Each row is a point on a landscape with many valleys, with its height.
A ball rolls from a point to the lowest of its 6 nearest points, and stops where none of them is lower. Distance is the straight distance between rows; heights are no part of it.
K55 height 743: [106 165 136  57  89 118 199 151]
K927 height 285: [132  72 133 145 116 108  84  92]
K884 height 59: [104 132 118 119 159 137 112 107]
K675 height 407: [128 128 120 150 130 158 106  75]
K130 height 215: [160  79 116 145 111 115  77 125]
K871 height 350: [148 113 110 144 122 149  84  97]
K816 height 740: [120 192 124  97 129 140 183 154]
K228 height 482: [109 169 109 118 151 144 125 119]
K962 height 197: [189  73 134 162 105  96  93 158]
K615 height 184: [129 126 104 130 137 123  87 135]
K654 height 416: [121 154 140 138 136 177 143  78]
K177 height 615: [ 97 186 123 102 149 141 165 126]
K711 height 172: [168  73 164 201 127 100 145 160]
K365 height 105: [166 169 114 129 125 171 134 113]
K658 height 249: [103  78 136 135 142  63 125 180]
K400 height 205: [165  80 145 166 119  91 121 184]
K51 height 169: [156  63 146 162 113  94 106 139]
K602 height 210: [178  88 112 139 108 113  73 161]
K576 height 591: [111 162 157 109 117 157 189 103]
K878 height 642: [ 72 165 139 108 162 140 159  99]
K623 height 592: [ 89 163 137 115 144 157 161 112]
K833 height 399: [ 83 126 106 112 156 104  96 128]
K468 height 386: [137 187 107 110 138 149 135 141]
K641 height 269: [112  90 116 135 136  80  97 178]
K605 height 396: [111  92 126 141 137 129  97  78]
K953 height 214: [136 110  95 129 129  97  82 168]
K170 height 670: [ 85 177 120  95 148 144 170 124]
K741 height 235: [114  81 150 140 131  70 115 156]
K117 height 341: [107 148  96 115 158 120  96 133]
K611 height 237: [127  95 154 164 143  73 151 208]
K338 height 380: [ 77 102 117 120 151  92  99 117]
K980 height 481: [125 141 162 107  97 168 199 102]
K867 height 531: [121 142 168 124 111 169 178  82]
K882 height 196: [128  74 143 156 126  85 113 156]
K492 height 338: [140 174 107 114 136 155 122 127]
K340 height 523: [ 75 151 132 125 157 151 138  83]
K112 height 71: [120 162 128 126 147 162 137 103]
K391 height 601: [138 166 142  86  94 140 198 136]
K33 height 232: [144  85 119 139 118 105  84 137]
K343 height 310: [105 102 113 124 136 100  86 130]
K310 height 471: [155 140 167 104  76 161 198 106]
K444 height 87: [143  56 162 179 115  94 138 138]
K313 height 283: [122  83 128 141 132 104  91 120]
K292 height 52: [139 139  83 111 144  97  72 175]
K489 height 178: [144  79 159 179 131  87 148 173]
K597 height 436: [108 158 144 125 146 162 152  88]
K964 height 251: [148  96 121 137 124  77 102 193]
K97 height 292: [147 148  93 131 136 145  88 115]
K595 height 120: [167 163 135 122 107 173 167 111]
K890 height 466: [104 141 145 134 139 170 147  73]
K902 height 307: [145 159 138 139 120 172 157  91]
K123 height 323: [142 170 126 121 125 176 151 115]
K718 height 557: [141 145 151  83  65 140 192 122]
K739 height 501: [136 186  81 106 147 131 102 158]
K314 height 213: [161 116  89 129 123 116  69 158]
K806 height 540: [124 159 166 104 102 156 192 113]
K708 height 206: [157 121  86 125 121 102  73 175]
K674 height 359: [148 153 144 116  96 162 187 118]
K110 height 277: [120  93 115 122 139  97  84 149]
K152 height 383: [102 128 119 133 143 132  98  92]
K349 height 423: [119 140 142 133 139 171 138  72]

For each start below, name the point where the ball stops.
K675 => K615
K595 => K112
K816 => K112
K658 => K444
K55 => K112
K741 => K444
K177 => K112
